Points, in no order, along strands that fork, close into loops and pass close to each other.
Points whose rows are less than 66.8 apart are linked; no others are. Some points are linked to none.
Gasu: 9; -29; -4; -26; 12; 24; 33; 18; -46; -20; -1; 8; -18; -13; -5; 6; -16; 6; -31; 7; -1; -19; 8; 35; -24; 36; -9; 15; 1; 3
rosog: 7; -13; -3; 7; 11; 47; -5; -23; -30; 29; 5; -6; -21; 27; 11; -5; 13; 10; 20; 5; -4; -3; -16; 16; -7; 25; 8; 17; 24; -5
funef: -25; 9; -1; 5; 20; -28; -29; 4; 2; -1; -3; 8; 11; -24; -4; 1; 3; -13; 1; 10; -21; 33; -1; -52; 1; 12; 44; -3; -3; 11
mison: 6; -10; -29; 6; 36; 9; 7; -16; -22; 1; 30; -7; -3; 27; -4; -3; 7; -1; 21; 3; 15; -8; -4; 23; -28; 27; 5; 3; 17; 1
tep: -4; 9; 1; 11; -16; -36; 3; -18; 23; -8; -8; -20; 39; 21; -4; 2; -3; -19; 13; -14; 4; -9; -6; -27; -9; -3; 26; -13; -8; -39
zevum: 0; 1; 10; -26; -5; -2; -1; 42; 2; -7; -24; 3; -9; -47; -12; 18; 15; 14; -10; -11; -7; 5; -5; -13; 12; -22; 4; 33; 1; 47
bidu: -9; 8; -11; 10; 24; 19; -22; 7; -1; 20; 29; 16; -29; 9; 18; 15; 5; 31; 3; -15; -6; -3; -6; 10; 2; -14; -19; 11; 9; 19
nep: -27; 15; -8; 24; 20; 7; -33; -1; 8; 17; 12; 18; -1; 1; 22; -5; 29; -9; 21; 13; -7; 33; 8; -24; 14; -5; 31; 0; 10; 18
Maraz: 16; -21; 0; 9; -35; 20; 13; -18; -26; -35; -4; -7; -9; -4; 2; -14; 2; 11; 28; -15; 34; -20; 27; 30; -30; 43; -17; 4; -9; -27
dak: 18; -10; 7; -35; 18; -5; 21; 49; -36; -15; 2; 3; -25; -29; -9; 2; 10; 10; -39; 10; 12; -2; 8; 12; -21; 2; 1; 18; 5; 29
vonu: 21; -17; 0; -9; 5; 29; 31; -15; -27; 11; -10; -1; 19; 7; -2; -27; 11; -23; -9; 25; 3; 5; -3; 19; 3; 43; 27; 6; 9; -11
sivo: -12; 22; -1; -5; 27; -29; -12; -2; -3; 21; 36; 0; 1; 21; -6; -15; 0; -16; 6; 24; -5; 10; 7; -14; -1; 7; 12; -9; 17; 28
kun: 4; -14; -3; 7; -8; 14; 18; -25; 21; -3; 0; -10; 11; 36; -2; 18; -32; -17; 8; 10; -28; -18; 1; 6; 22; -5; -28; -37; -12; -9
gozus: 0; -1; 4; 3; -11; 0; 9; -20; 29; 4; 6; -4; 14; 36; 13; 11; -31; -8; 6; -12; -27; -20; -5; -1; 30; -21; -30; -28; -13; -17
nali: 13; -16; -5; 3; -6; 0; 16; 24; 5; -26; -17; 16; -12; -29; -3; 8; 5; 10; -16; 3; 25; -8; 10; 24; -28; -3; -6; -9; -11; -7
Runep: -29; 5; 2; 9; 8; -38; -23; 14; 28; -18; -6; -6; 4; -4; 11; 16; -21; -21; -16; 22; -12; 19; 6; -17; -23; -27; -7; -34; -20; -33
keril: 23; 11; 3; 6; -31; 3; 14; -27; -16; -34; -17; -1; 11; -1; -9; -18; 29; 1; 22; -19; 57; -13; 23; 7; -18; 30; 22; 15; -4; -3
rova: -10; 2; 4; 12; 8; -15; -17; 18; 21; 9; 25; 7; -16; -6; 12; -9; -4; -7; 6; 23; -10; 27; 15; -4; 17; -15; -30; -23; -9; 6
Tabif: -18; 10; -5; 10; 3; 2; -15; 0; 21; -4; -24; 25; -12; -11; 10; 19; -3; 13; -26; -4; 11; 3; -11; -8; 4; -47; 10; -7; -10; -3
Solu: 7; 6; -5; -17; 0; -18; 12; 19; -2; -13; 1; -6; -11; 11; 2; 23; -5; 22; -3; -10; -6; -40; -17; 34; -12; -51; -24; -9; -10; 20
lig: 15; -1; -5; 8; -18; 15; -1; -7; -8; -8; 1; -9; 7; -16; -8; -11; 33; 21; 40; -27; 30; 0; -2; 0; 10; 18; -2; 25; 5; 15
Suv: 9; -15; -14; 9; 12; 12; -20; 17; -6; -5; 24; -7; -14; -26; 6; 9; 26; 25; 47; -31; 8; 16; 4; -11; 15; 7; -21; 31; 0; 27
fir: 4; -7; 3; 14; -1; 52; -12; -16; -17; 32; 7; 2; -27; 18; 19; 1; 9; 21; 14; -6; -14; -5; -7; 13; 9; 6; -10; 20; 18; -7
dar: -36; 27; -2; 20; 8; 4; -36; -11; 5; 17; 5; 15; 14; 13; 27; -11; 18; -6; 15; 6; -18; 38; 0; -29; 28; -12; 30; -6; 0; -1
faf: -13; 2; 2; 14; 11; -32; -14; 16; 22; 1; 14; 4; 0; -19; -3; -5; -1; -13; 5; 17; -6; 30; 14; -26; 6; -4; -1; -20; -11; 3
Roduk: -1; 1; -11; 14; -11; -24; 1; -1; 46; -6; -4; -8; 7; 31; 5; 28; -12; -17; 0; -3; -4; -37; 13; 0; -22; -18; 17; -10; -6; -34
vila: 12; -9; -6; -8; 27; 15; 18; -5; -22; 17; 11; -6; 6; 18; 0; -30; 15; -27; -2; 36; -4; 15; -2; 15; -1; 34; 15; -1; 12; 0
musi: -7; 23; -12; 1; 21; -55; -6; 4; 11; -2; 17; -13; 32; 14; -10; -6; 23; -27; 25; 6; 6; 9; 2; -27; -8; 0; 26; -12; -8; 5
daged: 7; -21; -10; 8; 0; 17; 16; -13; 16; -9; -4; 2; -6; 16; -7; 14; -24; -12; -5; 16; -14; -18; 5; 22; -2; -1; -24; -30; -6; -9
suguf: 10; -19; 12; -12; -17; 27; 2; 37; -13; -1; -12; -2; -25; -39; 0; 2; 11; 22; -13; 1; 0; 6; -4; 21; -4; 1; -20; 16; 5; 12
sebi: 7; -22; 6; -12; -18; 30; 9; 19; -27; -10; -4; -4; -18; -31; -4; -3; 1; 27; -3; -13; 11; -6; 3; 25; -20; 32; -20; 19; 10; 3
Bupa: 22; 12; -4; 24; -29; 3; -7; -34; 1; -18; -24; -1; 8; 15; -1; -19; 39; -16; 24; -12; 51; 10; -5; -7; 16; -10; 12; 5; -19; -8
Sepon: -18; 0; -8; 17; 8; -16; -18; 12; 33; -16; -17; 13; 0; -18; 8; 13; -14; -19; -19; 18; 5; 16; 7; -6; -25; -26; 6; -31; -19; -28
puzol: -33; 22; 2; 15; -1; 11; -29; -22; 8; 19; 8; 10; 18; 29; 32; -21; -4; -9; 1; 6; -25; 34; -9; -20; 34; -14; 14; -18; 4; -19
raluz: 8; 13; 19; 6; -23; 39; -1; -14; -9; 37; -17; 7; -3; 2; -1; -1; 14; 14; 1; -22; -11; -7; -4; -8; 16; 1; 21; 38; 24; 2
zanef: -12; 7; -14; 3; 12; -22; -2; 1; 38; -7; -3; -3; 1; 32; 5; 34; -24; -22; -9; 11; -14; -33; 7; 7; -27; -31; 3; -23; -6; -19
bape: -10; 6; -7; 19; 6; -36; -13; 6; 33; -7; 7; 4; 16; -13; 5; 9; 11; -8; 30; -11; -4; 15; 13; -34; 16; -13; 2; -9; -20; 2
lun: -21; 2; 14; 13; -18; -15; -14; -13; 20; -8; -25; 4; 17; -15; 4; 9; -21; 5; -21; -18; -2; 14; -13; -37; 12; -17; 6; -9; -13; -32
Fevir: 11; -8; -7; 0; -11; 24; -16; 8; -15; -2; 19; -17; 1; -22; 0; -3; 28; 30; 46; -38; 14; 11; -3; -1; 15; 13; -19; 40; 4; 21
siga: 9; -1; -5; 26; -16; 1; 3; -10; 25; -2; 6; 5; 2; 4; 0; 1; 2; 5; 16; -14; 10; -8; 6; 2; 8; -12; -14; -9; -7; -17
kenop: 1; -2; -6; 7; -6; -6; 4; 15; 16; -22; -26; 20; -11; -25; 0; 18; 5; 13; -15; -2; 25; -9; -1; 8; -17; -32; 5; -9; -13; -1
zage: 23; 17; 7; 18; -41; 0; 3; -36; -4; -27; -26; -2; 10; 0; -9; -17; 30; -3; 26; -24; 53; -3; 10; -10; 8; 9; 21; 17; -9; 7
Gamis: -16; 17; -2; 4; 6; 5; -10; -25; 8; 22; 14; -2; 16; 35; 17; -23; 0; -16; 10; 17; -21; 14; -18; -2; 29; -5; 1; -21; 7; 1
Vope: 17; 4; -16; 26; -7; 10; -8; -26; 6; -11; -5; -2; 6; 17; 4; -20; 41; -16; 31; 1; 45; 13; -7; 7; 0; -5; 3; -6; -12; -15
tepig: 0; -3; -7; 19; 6; 41; -25; -4; -10; 21; 14; 12; -29; 3; 21; 7; 14; 35; 13; -22; 1; 8; 0; 7; 10; -4; -14; 26; 6; -2
Nusan: 11; 2; -6; -15; -2; -26; 17; 37; -9; -28; -3; -14; -13; -2; 2; 19; 12; 24; 4; -5; 7; -38; -5; 34; -28; -47; -11; -5; -10; 17
Rili: -4; 1; 8; 5; -14; 34; 0; -17; 12; 26; -5; 11; -2; 16; 15; -8; -17; 8; -11; -9; -25; 3; -8; -1; 41; -12; -16; -2; 6; -14
suse: -12; 8; -4; 6; 18; 13; -20; 20; 9; 15; 3; 22; -25; -12; 10; 20; 17; 22; -6; -8; -8; 7; -3; -9; 9; -23; -1; 14; 4; 26
dabav: -13; -2; 5; -25; 16; -29; 13; -5; 10; -1; -9; -11; 3; 20; -14; 19; -41; -21; -31; 28; -23; -13; -4; -2; -7; -11; -10; -26; -9; -3
Peb: 18; 6; 3; 3; -43; 15; 22; -40; -3; -12; -19; -9; 21; 28; -6; -26; 12; -9; 18; -14; 25; -17; -17; 5; 21; 3; -1; -5; 2; -13
rorek: 22; -14; -1; -10; -11; 37; 32; -31; -33; -7; -14; -3; 15; 10; -5; -26; 11; -7; 1; 8; 18; -10; -5; 24; -2; 47; 16; 8; 9; -10
mov: -25; 3; 5; 14; 4; -16; -18; -22; 13; -9; -10; -10; 26; 2; 2; -4; -33; -21; -18; 11; -18; 21; -12; -27; -15; 5; 15; -28; -2; -44
dafe: 12; -5; -6; -8; 2; -10; -3; 20; -17; 3; 36; -17; -13; -4; -13; 8; 2; 25; 22; -30; 2; -15; -3; 13; -11; 10; -34; 16; 10; 25
moru: -1; 4; -3; 6; -12; -39; 14; -2; 33; -3; -5; -19; 26; 27; -5; 16; -9; -17; 6; -8; -4; -31; 8; -12; -17; 0; 26; -7; -3; -34
zinin: 10; 0; -19; 18; 5; 22; 1; -47; 1; 4; 8; 0; 1; 38; -2; -3; 0; -1; 17; -5; 11; -22; -8; 15; -2; 1; 4; -6; 9; -3
selem: 21; -19; 18; -10; -1; 24; 19; 31; -23; 18; -7; 8; -10; -30; -2; -8; 10; 1; -17; 10; -5; 7; 13; 11; -10; 41; 13; 22; 15; -2
Kis: -42; 16; 12; 2; 2; -27; -34; -6; 14; -1; 18; 2; 2; 17; 23; 2; -37; -16; -10; 29; -29; 29; 3; -16; 12; -18; -20; -33; -6; -14
velol: -4; -29; -4; -9; -28; 21; 12; 0; -39; -40; -8; -2; -19; -14; 4; -1; -12; 13; 12; -22; 27; -26; 28; 34; -46; 41; -26; 4; -16; -27
vuza: -20; 14; -3; 11; 28; -8; -21; 12; 2; 24; 22; 16; -10; 3; 4; -2; 10; -11; -3; 21; -9; 19; 11; -18; -6; 6; 27; -3; 22; 24
rumap: -5; 14; 13; -8; -4; -12; 1; -17; 22; 14; 13; -5; 25; 34; 18; -2; -33; 1; 3; -21; -30; -5; -8; -11; 47; -21; -34; -19; -11; -14
Gomev: 11; 1; 0; -27; -4; -16; 7; 47; -18; -29; -1; -18; -10; -29; -8; 8; 15; 30; 4; -11; 12; -14; -5; 23; -15; -41; -20; 10; -5; 40
vivur: 22; -7; -4; -4; -27; 19; 33; -40; -12; -17; -19; -7; 23; 25; -13; -22; 7; -16; 11; 0; 24; -21; -5; 19; 2; 27; 9; -8; 2; -12
ner: 8; 9; 4; 10; -32; -16; 15; -30; 15; -6; -16; -15; 35; 26; -3; -11; 1; -16; 17; -15; 16; -14; -13; -15; 10; -6; 13; -13; -4; -27
Vev: 1; -3; -4; -16; -7; 9; -13; 31; -14; -5; 18; -12; -17; -21; -5; 17; 4; 36; 9; -39; 2; -10; -10; 19; -8; -12; -37; 31; 1; 32
fidol: 0; 11; 26; -42; 2; -10; -5; 23; -11; 31; -4; -5; -25; 1; -10; 1; -15; 2; -32; 28; -26; -6; -11; -7; 10; -31; -13; 9; 7; 31
Kem: 6; 2; 5; -31; -2; 5; -9; 41; -23; -12; 5; -19; -15; -26; -5; 10; 14; 35; -4; -16; 0; -6; -16; 22; -5; -42; -22; 31; 2; 51
Mavu: -23; 9; 12; 4; -12; -39; -6; -4; 23; -12; -23; -7; 19; -5; -1; 30; -21; 1; -18; -21; -1; -7; -13; -32; -11; -22; 7; -11; -13; -32
pefu: -15; 15; 22; -18; -1; -23; -9; -11; 4; 29; 11; -10; 3; 16; -3; -8; -29; -8; -16; 16; -34; 7; -10; -24; 28; -2; -11; -10; 4; 7
lado: 8; 5; -18; 23; 6; 4; -12; -12; 9; -4; 11; 0; 10; 7; 13; -11; 49; -1; 48; -10; 29; 18; -6; -3; 22; -11; -8; -1; -15; 1
Befi: -13; 13; 2; -13; 13; -19; 5; 12; 6; 9; -19; 15; -4; -12; -14; 17; -9; 6; -40; 2; -1; -6; -15; -9; -13; -16; 26; -1; 7; 14
ganu: 6; 1; -8; 19; -9; -24; 1; 7; 28; -6; 2; 1; 14; -15; -5; 8; 18; 2; 32; -21; 11; 0; 12; -16; 12; -7; -1; -2; -13; 1
savo: 24; -9; -22; 11; 11; 1; 26; -9; -11; -28; 10; 3; 20; 11; -4; -7; 9; -19; 11; 0; 33; -19; 28; 30; -33; 28; 22; 13; -6; -30
Kipeb: 1; 12; 5; -10; -18; 11; -2; 10; 8; 11; -1; 4; 6; -23; -14; 12; 10; 28; 4; -38; -3; -6; -4; -9; 20; -3; 0; 39; 12; 34
vife: 3; -10; 5; 3; 12; -26; 0; 25; 9; 0; 1; 6; 2; -34; -11; -9; 2; -14; -11; 19; 0; 29; 15; -22; -1; 17; 12; -12; -9; 3
fivu: 15; -4; 12; -38; 11; -9; 4; 53; -22; -7; -8; -5; -25; -39; -17; 6; 18; 10; -24; 5; 4; 2; 3; -9; -7; -15; 6; 26; 8; 49
rup: 7; -4; 13; -6; -19; 13; 3; 23; 12; 9; -4; 0; -10; -27; -3; -1; -1; 17; -12; -3; -11; 8; -4; 8; 24; -11; -29; 7; 1; 8
nuki: -2; 10; 3; -23; 8; -18; 4; 9; 7; 1; -1; -2; -13; 15; 1; 18; -20; 10; -15; 7; -16; -25; -20; 19; 4; -43; -28; -17; -6; 22
pazik: 3; 0; 2; -18; 7; -11; 29; -16; -4; 19; 3; -7; 15; 16; -23; -6; -21; -9; -16; 10; -18; -12; -7; -1; 9; 26; 11; -6; 15; 9
gosa: 25; 1; -12; 2; -7; 2; 24; -17; -23; -31; -4; 2; 21; 8; -6; -16; 30; -11; 17; -8; 52; -13; 15; 21; -27; 32; 24; 17; -8; -19
zupel: 0; -5; -1; 0; 31; -19; -2; 20; -4; 1; 13; 10; 6; -23; -4; -24; -7; -33; -25; 36; -3; 34; 27; -14; -14; 25; 27; -11; -6; -8
fadot: -12; 23; -10; -1; 18; -57; -13; 3; 7; -12; 12; -24; 38; 17; -7; -15; 12; -42; 18; 19; -1; 21; 4; -24; -17; 3; 26; -21; -15; -20
zonim: 19; -10; -5; 25; -35; 15; 4; -23; 4; -14; 3; -2; -6; 9; 2; -6; 5; 13; 30; -22; 21; -18; 11; 19; 0; 1; -23; 0; -6; -20
muvo: 9; -11; -5; 17; -14; 45; -1; -50; -8; 7; -8; 8; -17; 27; -2; 2; -17; 7; -6; -7; 5; -21; -5; 12; 8; 5; 2; 5; 13; -4
Lalo: 3; 1; 4; 13; -9; 13; 1; -12; 4; 23; -5; 1; 10; -8; 0; -19; 14; 0; 4; 2; 1; 13; -8; -10; 18; 9; 17; 0; 10; -3
ruko: -19; -2; 4; -11; 13; -22; -17; 28; 6; -7; -33; 13; -9; -45; 1; 19; 5; 2; -23; 7; -11; 19; -10; -37; 4; -25; 26; 3; -15; 21
Dosor: -9; 6; 10; -23; 8; -5; -15; 38; 2; 5; -28; 7; -13; -38; 2; 21; 14; 9; -14; -4; -21; 11; -9; -26; 19; -38; 16; 29; -5; 42
roko: -2; 12; 17; -35; 6; -13; -3; 7; 1; 17; 7; -4; -19; 13; -3; 8; -28; 6; -23; 17; -25; -16; -14; 6; 20; -35; -35; -7; -4; 30
Fope: 3; -5; -1; 7; -19; 40; 5; -33; 4; 9; -11; 15; -13; 21; 2; 8; -21; 14; -15; -15; -11; -22; -11; 8; 23; -11; -12; 0; 7; -2
pala: -22; 23; -6; 3; 17; -37; -19; -8; 3; 6; 5; -6; 27; -1; -5; -6; 16; -12; 17; 0; -6; 24; -14; -44; 12; 2; 34; -7; -6; 11
bak: -20; 14; -10; 15; 16; -4; -17; 7; 23; 8; 2; 26; -16; -4; 10; 16; -1; 8; -15; 3; -1; 7; -1; -6; 0; -30; 0; -12; -2; 10
lom: 10; -11; 16; -4; 8; 1; 4; 29; -5; 23; 2; 4; -13; -26; -6; -12; 10; -7; -16; 21; -10; 20; 12; -10; 3; 21; 9; 8; 9; 12
Sopa: 4; -8; -21; 6; 26; 3; 8; -13; 8; -13; -6; 2; 31; 0; -4; -17; -26; -50; -17; 28; -2; 12; 24; 12; -17; 19; 23; -19; -6; -38
gezor: 18; -24; 14; -13; -14; 36; 19; 18; -30; 2; -6; 4; -11; -29; 2; -12; 5; 15; -7; -1; 8; -1; 12; 21; -16; 53; 1; 23; 12; -6
soni: 15; 14; 6; 2; -34; 24; 0; -24; -13; -8; -17; -7; 12; -10; -9; -17; 34; 16; 27; -30; 37; -2; -5; -8; 19; 14; 14; 34; 7; 19
nodag: 11; 1; 14; -14; -13; -21; 8; 21; 14; 9; 11; -9; -4; -18; -16; -4; -11; 4; -5; 3; -11; 1; 2; -1; 19; -7; -34; 0; -2; 16
keko: 9; -9; -1; -30; 14; -5; 36; 27; -30; -22; -4; 10; -13; -13; -12; 8; -7; 8; -37; 6; 8; -24; 2; 31; -28; 6; -2; 10; 3; 15
bon: 15; 1; 21; -3; -17; 42; 4; 9; -24; 34; -7; -8; -8; -8; -2; 2; 18; 15; 14; -17; -14; -7; -4; 6; -2; 21; 8; 43; 31; 7
kune: 0; 11; 14; -29; 7; -7; 7; 25; -10; 21; -11; 2; -19; -8; -14; 10; -3; 14; -35; 7; -16; -13; -17; 4; -3; -19; 6; 15; 16; 33
Gupeb: -32; 2; 6; 2; 12; -23; -34; 7; 8; -13; -25; 13; -1; -39; 4; 23; -4; 2; -14; -1; -27; 30; -11; -58; 6; -7; 29; 3; -18; 1
gome: -10; 9; -13; 14; 5; 5; -23; -4; 31; -1; -3; 29; 3; -5; 17; 9; 8; 20; 7; -30; 0; 21; 18; -24; 42; -31; -6; 2; -21; -6
tavok: 10; -2; -22; 16; 14; 11; 7; -33; -1; 2; 6; 5; 4; 22; -11; -4; 0; -4; 8; 0; 23; -15; 1; 15; -20; 14; 19; -1; 14; -8
tid: 14; -31; -13; -7; 19; 24; 32; -1; -28; -15; 8; 8; -7; -1; -6; 3; -17; -4; -18; 13; 2; -11; 14; 33; -18; 41; -6; 5; 0; -8
fone: 16; -12; 17; -35; -12; 16; 19; 17; -25; 17; 2; -12; -17; -5; -23; 0; -12; 10; -20; 8; -25; -16; -1; 18; 3; 23; -21; 23; 18; 26
vok: -29; 11; 14; 6; -1; -11; -27; 5; 15; 14; 21; 9; -8; 7; 24; -14; -18; -12; -4; 31; -30; 36; 10; -13; 30; -14; -20; -25; -3; -4
Tomos: 22; -5; 5; 24; -49; 15; 1; -27; -13; -31; -5; -16; -7; 8; 4; -15; 12; 12; 41; -25; 37; -19; 23; 19; -11; 16; -21; 8; -11; -20
fel: -14; 10; -14; 14; 17; -13; -7; -1; 29; 4; 13; 13; -8; 15; 3; 15; -15; -9; -7; 8; -5; -8; 2; 8; -15; -20; -6; -22; 3; 0
noz: 7; -4; -19; 14; 29; -7; -1; 2; -5; 3; 40; -7; -10; 15; 1; -4; 13; 2; 30; 4; 10; 1; 3; 13; -19; 13; -13; -6; 11; 8
teno: -12; 9; 17; -15; -1; -16; 7; -16; 0; 29; -5; -10; 13; 11; -11; -6; -27; -8; -23; 8; -31; -1; -20; -21; 17; 11; 10; -6; 14; 3
lisip: 16; -20; -20; 3; 32; 8; 34; 4; -26; -20; 22; 10; 8; -2; -1; -5; -9; -15; -11; 7; 16; -8; 23; 30; -28; 37; 8; 14; -1; -17
litaf: 2; 9; -9; 5; 6; 1; 9; -32; 10; 13; 15; -7; 19; 38; 2; -12; -3; -13; 18; 5; -9; -10; -18; 7; 16; 0; -5; -20; 8; 3
zuzi: 10; -12; 16; -17; -11; 39; 8; 9; -34; 30; 1; -12; -21; 0; -6; 7; 0; 17; 1; -9; -27; -16; -9; 20; -9; 27; -9; 33; 29; 10
lek: -25; 2; 17; 20; -15; 0; -23; -25; 8; -5; -16; -5; 21; -2; 12; -8; -25; -1; -19; -7; -16; 29; -20; -43; 15; -3; 7; -19; -8; -47
vur: -10; 23; 25; -21; -2; -16; -12; -11; 7; 33; 18; -11; 19; 22; 10; -13; -27; 1; -8; -6; -38; 11; -12; -22; 51; -12; -20; -5; -2; 4
moma: 8; -11; 0; 5; 30; 34; 2; 0; -29; 29; 12; -2; -16; 16; 14; -11; 22; -9; 12; 24; -2; 12; -3; 12; -17; 34; 20; 13; 26; -2
vopaz: 7; -3; -19; 22; 23; 0; -8; 2; 0; -1; 29; -5; -3; 2; 7; -5; 33; 7; 42; -4; 23; 13; 0; 4; -4; 9; -7; -2; 3; 8
Mutip: -4; -12; -3; 9; -2; 3; 4; -21; 21; -6; -18; 1; 20; 2; -5; -7; -31; -29; -17; 19; -7; 8; 2; -5; -10; 9; 12; -31; -3; -37
kozim: -4; -35; -1; -17; -20; 32; 6; 12; -44; -26; -10; -3; -28; -25; 4; 0; -11; 24; -3; -17; 18; -13; 5; 35; -35; 34; -28; 10; -3; -12
sov: 13; -10; 8; -25; -3; 3; 32; 4; -15; 10; 1; -3; -3; -2; -23; -5; -16; 2; -21; 10; -15; -15; 2; 14; 4; 31; -7; 8; 15; 15
bizik: 8; -21; -7; 4; 5; 6; 18; 6; 13; -14; -13; 14; -9; -10; -5; 5; -16; -8; -23; 20; 6; -5; 9; 25; -21; 2; -8; -20; -6; -16
Mel: -41; 16; 15; -4; 7; -49; -36; 14; 17; -16; 7; -6; -1; 4; 19; 15; -27; -15; -17; 25; -17; 23; 3; -21; -8; -35; -19; -33; -20; -17
Pudaf: 4; -9; -15; 9; 32; -9; 6; 7; 6; -5; 15; 8; 12; -7; -3; -18; -11; -36; -15; 32; 3; 20; 28; 9; -21; 20; 14; -16; -1; -17
paf: -19; 13; 6; -10; 4; -41; 5; 6; 18; -7; -23; -1; 10; -3; -10; 27; -22; 2; -31; -7; 2; -12; -16; -15; -17; -29; 12; -11; -5; -9

How many points has the smallest loop of links through each point below? Write 0 if it is on no loop.
fel | 18
bizik | 0
ganu | 14
Nusan | 0

A fork is a point with three links, a tip a point with one. Leave the first point through the second and follow the links. Name the first fork or tip that comes.
ner, Peb | bak
bizik, daged | raluz
lek, mov | vife
Befi, kune | dafe
tid, Gasu | fadot
